Each row is a point on a landscape with many valleys, with its height.
From any point a ball rolls to the lowest of the 2 points nearest to it. It stops when none of these is lower. Distance is the straight distance between rows; heights are no part of it.
J957 height 5.51: 135; 72; 90; 121; 122; 83; 78; 69; 50; 81; 119; 108; 131; 109; 114; 107; 88; 98; 84; 116; 121; 73; 89; 125
J465 height 4.48: 77; 108; 113; 114; 94; 103; 102; 81; 119; 106; 107; 92; 82; 75; 92; 107; 80; 97; 111; 40; 78; 101; 120; 110
J949 height 2.24: 89; 102; 104; 98; 95; 93; 120; 89; 117; 95; 75; 109; 88; 136; 94; 92; 135; 111; 93; 138; 124; 92; 123; 74
J360 height 2.81: 104; 123; 97; 84; 45; 123; 113; 90; 116; 122; 75; 120; 120; 104; 129; 97; 133; 107; 124; 93; 93; 104; 69; 89
J150 height 4.86: 89; 86; 89; 111; 109; 93; 114; 92; 162; 97; 52; 88; 84; 85; 91; 68; 121; 107; 96; 85; 108; 124; 120; 83
J33 height 3.26: 106; 92; 88; 102; 62; 108; 103; 90; 95; 105; 82; 116; 127; 127; 104; 79; 123; 93; 113; 145; 134; 87; 74; 76
J50 height 5.13: 106; 77; 110; 114; 120; 92; 93; 106; 120; 83; 97; 87; 78; 74; 72; 97; 65; 105; 100; 83; 87; 124; 117; 120
J932 height 3.48: 94; 116; 114; 127; 122; 74; 96; 85; 104; 110; 108; 104; 82; 116; 84; 103; 95; 90; 91; 104; 102; 70; 122; 106
J645 height 3.37: 106; 129; 109; 95; 116; 111; 112; 124; 100; 132; 117; 110; 107; 89; 112; 121; 80; 82; 106; 79; 64; 113; 102; 105
J89 height 4.32: 86; 112; 85; 78; 119; 93; 105; 95; 28; 94; 132; 88; 127; 95; 140; 106; 82; 83; 96; 92; 86; 85; 76; 111
J46 height 4.82: 109; 104; 107; 114; 96; 107; 92; 84; 141; 126; 109; 92; 82; 67; 83; 94; 76; 100; 107; 45; 95; 106; 96; 105
J825 height 3.13: 135; 72; 71; 71; 69; 133; 67; 103; 88; 125; 110; 95; 104; 83; 122; 76; 96; 124; 96; 101; 118; 93; 41; 104
J218 height 6.11: 145; 65; 97; 120; 98; 80; 66; 103; 81; 74; 113; 110; 103; 98; 85; 101; 91; 116; 98; 93; 118; 84; 82; 124
J313 height 4.07: 76; 119; 128; 134; 131; 98; 98; 93; 127; 100; 108; 93; 83; 130; 72; 110; 102; 107; 96; 116; 88; 90; 142; 86
J817 height 4.02: 63; 103; 113; 81; 107; 89; 124; 111; 89; 68; 106; 81; 93; 108; 100; 122; 108; 110; 93; 123; 84; 107; 141; 94
J660 height 5.90: 95; 119; 97; 100; 97; 111; 137; 100; 151; 119; 55; 113; 114; 81; 118; 81; 131; 100; 114; 72; 104; 130; 88; 67
J156 height 4.94: 90; 94; 103; 90; 129; 60; 93; 114; 44; 53; 116; 82; 115; 95; 111; 136; 90; 102; 100; 94; 98; 81; 106; 118
J638 height 4.06: 70; 128; 129; 124; 101; 88; 107; 70; 114; 111; 112; 100; 82; 101; 84; 117; 79; 101; 103; 78; 78; 81; 124; 104
J672 height 1.84: 103; 124; 123; 109; 68; 112; 98; 84; 136; 146; 99; 109; 109; 86; 71; 110; 91; 77; 128; 66; 107; 117; 74; 99
J616 height 5.18: 126; 91; 86; 102; 88; 93; 86; 77; 51; 90; 119; 98; 120; 106; 117; 97; 73; 98; 90; 112; 115; 73; 84; 120
J918 height 3.47: 91; 103; 94; 79; 87; 91; 121; 85; 113; 104; 90; 96; 82; 109; 94; 106; 92; 101; 87; 113; 107; 107; 128; 96
J846 height 3.12: 107; 95; 56; 79; 101; 114; 94; 101; 69; 113; 110; 88; 94; 101; 133; 83; 109; 97; 72; 99; 99; 93; 86; 110
J830 height 1.88: 111; 114; 95; 94; 45; 102; 83; 88; 115; 133; 96; 102; 112; 95; 90; 89; 103; 85; 127; 96; 127; 100; 53; 91
J714 height 6.06: 115; 102; 86; 88; 84; 121; 114; 118; 150; 132; 77; 110; 88; 78; 115; 82; 124; 97; 101; 66; 98; 127; 77; 74
J701 height 3.81: 128; 75; 87; 66; 62; 110; 83; 110; 118; 126; 99; 94; 87; 85; 105; 77; 95; 117; 98; 89; 125; 104; 61; 91
J125 height 2.17: 103; 108; 70; 76; 81; 105; 95; 91; 81; 123; 115; 92; 84; 97; 124; 96; 110; 97; 81; 66; 96; 82; 81; 114
J903 height 6.38: 135; 69; 103; 92; 87; 89; 66; 103; 100; 101; 119; 95; 93; 91; 89; 89; 66; 125; 97; 78; 125; 87; 66; 119
J883 height 4.47: 81; 113; 127; 107; 83; 114; 103; 93; 118; 107; 106; 115; 102; 130; 73; 100; 104; 107; 116; 132; 112; 90; 104; 82
J921 height 4.87: 81; 121; 97; 115; 128; 110; 96; 115; 48; 97; 133; 114; 115; 114; 125; 103; 117; 85; 97; 118; 74; 77; 89; 104
J269 height 3.84: 98; 96; 63; 91; 123; 107; 96; 103; 39; 87; 127; 79; 108; 90; 140; 91; 101; 81; 70; 100; 95; 91; 82; 117
J858 height 1.59: 103; 72; 73; 100; 64; 120; 99; 90; 61; 72; 88; 115; 124; 112; 130; 88; 129; 103; 103; 129; 95; 74; 82; 100
J346 height 4.29: 132; 88; 84; 106; 122; 96; 87; 119; 70; 98; 117; 114; 100; 107; 108; 95; 99; 82; 84; 121; 99; 103; 90; 106
J16 height 6.44: 107; 97; 86; 90; 119; 113; 106; 138; 111; 113; 102; 91; 68; 75; 109; 98; 90; 91; 87; 63; 78; 118; 101; 99
J81 height 3.98: 99; 110; 100; 84; 68; 93; 118; 70; 89; 107; 100; 97; 97; 127; 102; 111; 86; 105; 93; 128; 118; 83; 110; 101
J388 height 2.77: 110; 117; 116; 120; 114; 73; 95; 99; 82; 104; 114; 108; 102; 109; 100; 103; 74; 94; 98; 83; 96; 67; 106; 117
J673 height 4.76: 117; 93; 88; 121; 115; 106; 80; 110; 56; 86; 131; 122; 125; 116; 116; 90; 105; 79; 96; 125; 89; 82; 82; 107
J808 height 5.42: 93; 109; 100; 123; 116; 93; 87; 105; 149; 123; 83; 92; 74; 92; 66; 89; 99; 76; 99; 82; 98; 101; 115; 87
J411 height 2.08: 44; 112; 113; 83; 100; 117; 145; 111; 112; 87; 95; 84; 97; 82; 111; 116; 106; 94; 110; 90; 60; 131; 130; 85
J371 height 3.63: 123; 96; 100; 125; 140; 81; 82; 109; 70; 86; 105; 110; 103; 116; 96; 114; 103; 96; 83; 131; 104; 90; 115; 118
J349 height 5.80: 142; 63; 96; 126; 111; 87; 68; 78; 64; 73; 108; 112; 120; 115; 87; 129; 108; 107; 89; 120; 127; 75; 96; 126
J468 height 3.71: 95; 107; 99; 104; 80; 107; 106; 108; 112; 108; 78; 128; 116; 122; 96; 76; 131; 88; 121; 128; 114; 103; 77; 73
J692 height 0.86: 79; 107; 95; 68; 92; 117; 142; 120; 113; 99; 84; 103; 100; 84; 120; 107; 115; 98; 103; 90; 78; 134; 106; 88
J792 height 6.61: 123; 84; 94; 94; 99; 101; 69; 119; 102; 110; 123; 97; 76; 79; 107; 85; 92; 123; 84; 61; 104; 85; 74; 111
J405 height 4.79: 105; 118; 105; 92; 89; 110; 104; 71; 40; 108; 123; 99; 135; 115; 129; 113; 73; 97; 98; 122; 99; 69; 82; 114
J449 height 0.85: 119; 112; 111; 95; 63; 104; 79; 93; 134; 138; 109; 94; 103; 83; 78; 96; 89; 88; 126; 69; 124; 109; 56; 90
J885 height 5.05: 113; 106; 121; 104; 86; 85; 92; 100; 109; 110; 108; 99; 111; 103; 62; 92; 75; 75; 116; 120; 135; 111; 79; 89
J476 height 2.85: 85; 110; 104; 85; 95; 94; 140; 91; 137; 99; 65; 103; 89; 114; 113; 88; 121; 109; 88; 122; 113; 113; 120; 76
J798 height 4.46: 63; 118; 110; 85; 102; 101; 128; 121; 68; 88; 120; 98; 100; 110; 113; 122; 107; 97; 106; 114; 78; 103; 111; 94
J621 height 2.75: 123; 89; 91; 119; 149; 99; 84; 102; 50; 73; 111; 113; 125; 116; 96; 136; 129; 105; 85; 141; 110; 88; 119; 124
J619 height 4.59: 99; 85; 93; 102; 82; 85; 112; 97; 152; 87; 58; 98; 93; 84; 94; 59; 117; 118; 105; 83; 131; 119; 80; 76
J194 height 5.41: 107; 81; 120; 116; 120; 90; 89; 90; 132; 98; 93; 89; 100; 79; 61; 94; 53; 86; 116; 93; 104; 136; 109; 105
J730 height 5.60: 84; 108; 113; 110; 94; 107; 112; 92; 142; 121; 78; 104; 84; 95; 76; 88; 105; 76; 104; 92; 98; 121; 104; 82
J322 height 4.45: 102; 122; 99; 81; 65; 111; 104; 61; 64; 124; 110; 101; 118; 118; 123; 116; 85; 97; 97; 108; 101; 77; 87; 113
J897 height 4.27: 114; 71; 76; 73; 113; 89; 98; 123; 89; 71; 99; 85; 79; 89; 108; 102; 110; 116; 73; 94; 99; 110; 115; 118
J472 height 2.68: 112; 68; 63; 100; 64; 112; 83; 103; 65; 73; 105; 111; 113; 102; 125; 80; 107; 107; 106; 109; 88; 77; 65; 107
J525 height 1.10: 100; 91; 115; 107; 113; 101; 99; 102; 113; 75; 91; 114; 103; 134; 76; 108; 133; 125; 102; 154; 116; 109; 127; 88
J895 height 0.83: 116; 108; 82; 80; 90; 104; 84; 73; 76; 131; 126; 88; 97; 97; 126; 96; 79; 108; 86; 72; 111; 76; 73; 120
J300 height 5.75: 81; 109; 113; 111; 103; 114; 127; 116; 149; 113; 73; 121; 103; 94; 100; 80; 115; 92; 123; 99; 93; 131; 104; 68
J919 height 1.81: 122; 111; 98; 103; 121; 73; 93; 116; 86; 105; 113; 91; 88; 90; 104; 106; 68; 103; 91; 69; 91; 84; 108; 116
J462 height 4.75: 98; 94; 126; 111; 90; 91; 96; 94; 116; 97; 102; 105; 106; 116; 62; 99; 89; 92; 116; 140; 128; 99; 107; 86
J642 height 4.34: 69; 94; 117; 136; 141; 115; 87; 106; 135; 68; 81; 90; 97; 99; 73; 102; 118; 114; 105; 126; 74; 128; 154; 98
J440 height 4.65: 77; 93; 99; 116; 126; 102; 105; 100; 136; 63; 69; 100; 91; 106; 83; 99; 136; 118; 99; 124; 88; 116; 143; 90
J141 height 3.70: 104; 82; 82; 66; 93; 93; 120; 120; 97; 66; 79; 95; 84; 95; 117; 95; 112; 116; 80; 107; 97; 115; 113; 99
J896 height 3.93: 74; 130; 114; 92; 122; 107; 125; 125; 94; 121; 108; 96; 91; 100; 110; 123; 88; 85; 97; 94; 74; 112; 126; 90
J558 height 3.43: 39; 110; 120; 104; 131; 106; 115; 103; 112; 75; 103; 70; 92; 101; 87; 119; 102; 113; 102; 113; 70; 117; 159; 92
J96 height 2.86: 55; 93; 115; 109; 120; 118; 130; 97; 128; 95; 85; 83; 92; 95; 95; 102; 92; 97; 108; 106; 71; 134; 149; 89
J191 height 2.91: 101; 78; 86; 79; 79; 111; 118; 116; 79; 61; 96; 110; 109; 109; 122; 93; 117; 103; 95; 116; 94; 102; 94; 96
J31 height 5.16: 114; 105; 94; 110; 110; 92; 82; 103; 131; 140; 99; 96; 78; 94; 82; 91; 86; 83; 99; 66; 110; 99; 91; 94
J784 height 5.55: 103; 93; 118; 117; 121; 80; 88; 91; 89; 59; 105; 103; 98; 100; 72; 137; 99; 117; 98; 114; 99; 90; 143; 126
J674 height 5.36: 129; 101; 131; 115; 111; 80; 89; 112; 113; 109; 110; 98; 104; 89; 60; 95; 52; 84; 120; 102; 123; 116; 87; 100
J281 height 1.07: 112; 71; 103; 109; 113; 102; 97; 97; 76; 62; 97; 113; 116; 125; 85; 131; 134; 121; 86; 154; 113; 92; 131; 112
J222 height 5.22: 83; 98; 123; 98; 141; 63; 97; 104; 63; 46; 111; 83; 111; 90; 96; 144; 91; 116; 101; 105; 90; 89; 140; 121
J332 height 4.73: 98; 78; 93; 94; 111; 87; 89; 115; 101; 61; 100; 88; 80; 85; 88; 108; 94; 115; 85; 77; 88; 116; 120; 127
J999 height 2.61: 108; 127; 128; 98; 85; 121; 116; 97; 128; 144; 107; 116; 113; 87; 95; 128; 90; 84; 122; 74; 76; 123; 93; 99
J758 height 3.91: 62; 121; 129; 133; 143; 103; 93; 113; 115; 84; 99; 81; 88; 109; 80; 118; 94; 115; 101; 113; 73; 104; 155; 92
J916 height 4.11: 82; 123; 110; 101; 73; 126; 115; 95; 98; 125; 105; 126; 114; 137; 106; 89; 123; 105; 117; 133; 98; 90; 90; 81
J151 height 4.90: 82; 84; 93; 117; 123; 91; 89; 94; 149; 80; 53; 87; 84; 91; 77; 84; 123; 102; 92; 112; 104; 123; 140; 91
J235 height 4.66: 82; 109; 88; 78; 131; 63; 97; 118; 31; 77; 118; 75; 113; 88; 133; 119; 89; 90; 102; 81; 92; 82; 82; 113
J562 height 4.51: 80; 126; 97; 111; 98; 119; 104; 102; 74; 115; 115; 124; 111; 122; 115; 97; 117; 91; 101; 113; 84; 78; 86; 98
J612 height 2.02: 89; 115; 83; 75; 72; 112; 126; 107; 108; 109; 88; 114; 101; 97; 133; 91; 126; 101; 100; 85; 83; 110; 90; 93
J780 height 2.63: 110; 108; 88; 89; 44; 112; 97; 76; 92; 127; 80; 105; 123; 110; 105; 83; 109; 88; 122; 123; 128; 88; 55; 82
J477 height 4.26: 116; 77; 93; 89; 63; 95; 94; 100; 136; 100; 83; 99; 89; 85; 82; 76; 104; 109; 108; 85; 126; 109; 68; 93
J912 height 6.25: 100; 83; 85; 86; 105; 118; 101; 127; 144; 107; 85; 89; 69; 67; 107; 81; 114; 99; 92; 58; 91; 121; 105; 91
J491 height 2.15: 134; 94; 83; 83; 72; 117; 74; 86; 76; 134; 115; 93; 103; 101; 115; 85; 74; 105; 92; 87; 116; 87; 54; 113
J595 height 2.88: 131; 118; 111; 97; 121; 87; 88; 109; 97; 135; 116; 100; 100; 85; 107; 100; 64; 107; 100; 46; 97; 90; 86; 119

Call two points neighbours if one is among the 2 nearest of the other. Go from one point of each pair to the other, from neighbour to neighbour, staying as low as possible. Name the highest point that can't be avoided.
J692 / J281 -> J921
J895 / J858 -> J194
J919 / J895 -> J151
J692 / J919 -> J313
J692 / J449 -> J360

For each start below, name the point where the ball stops.
J89 -> J895
J468 -> J449
J903 -> J281
J808 -> J919
J150 -> J895
J194 -> J858
J912 -> J919
J151 -> J692
J798 -> J449
J16 -> J449
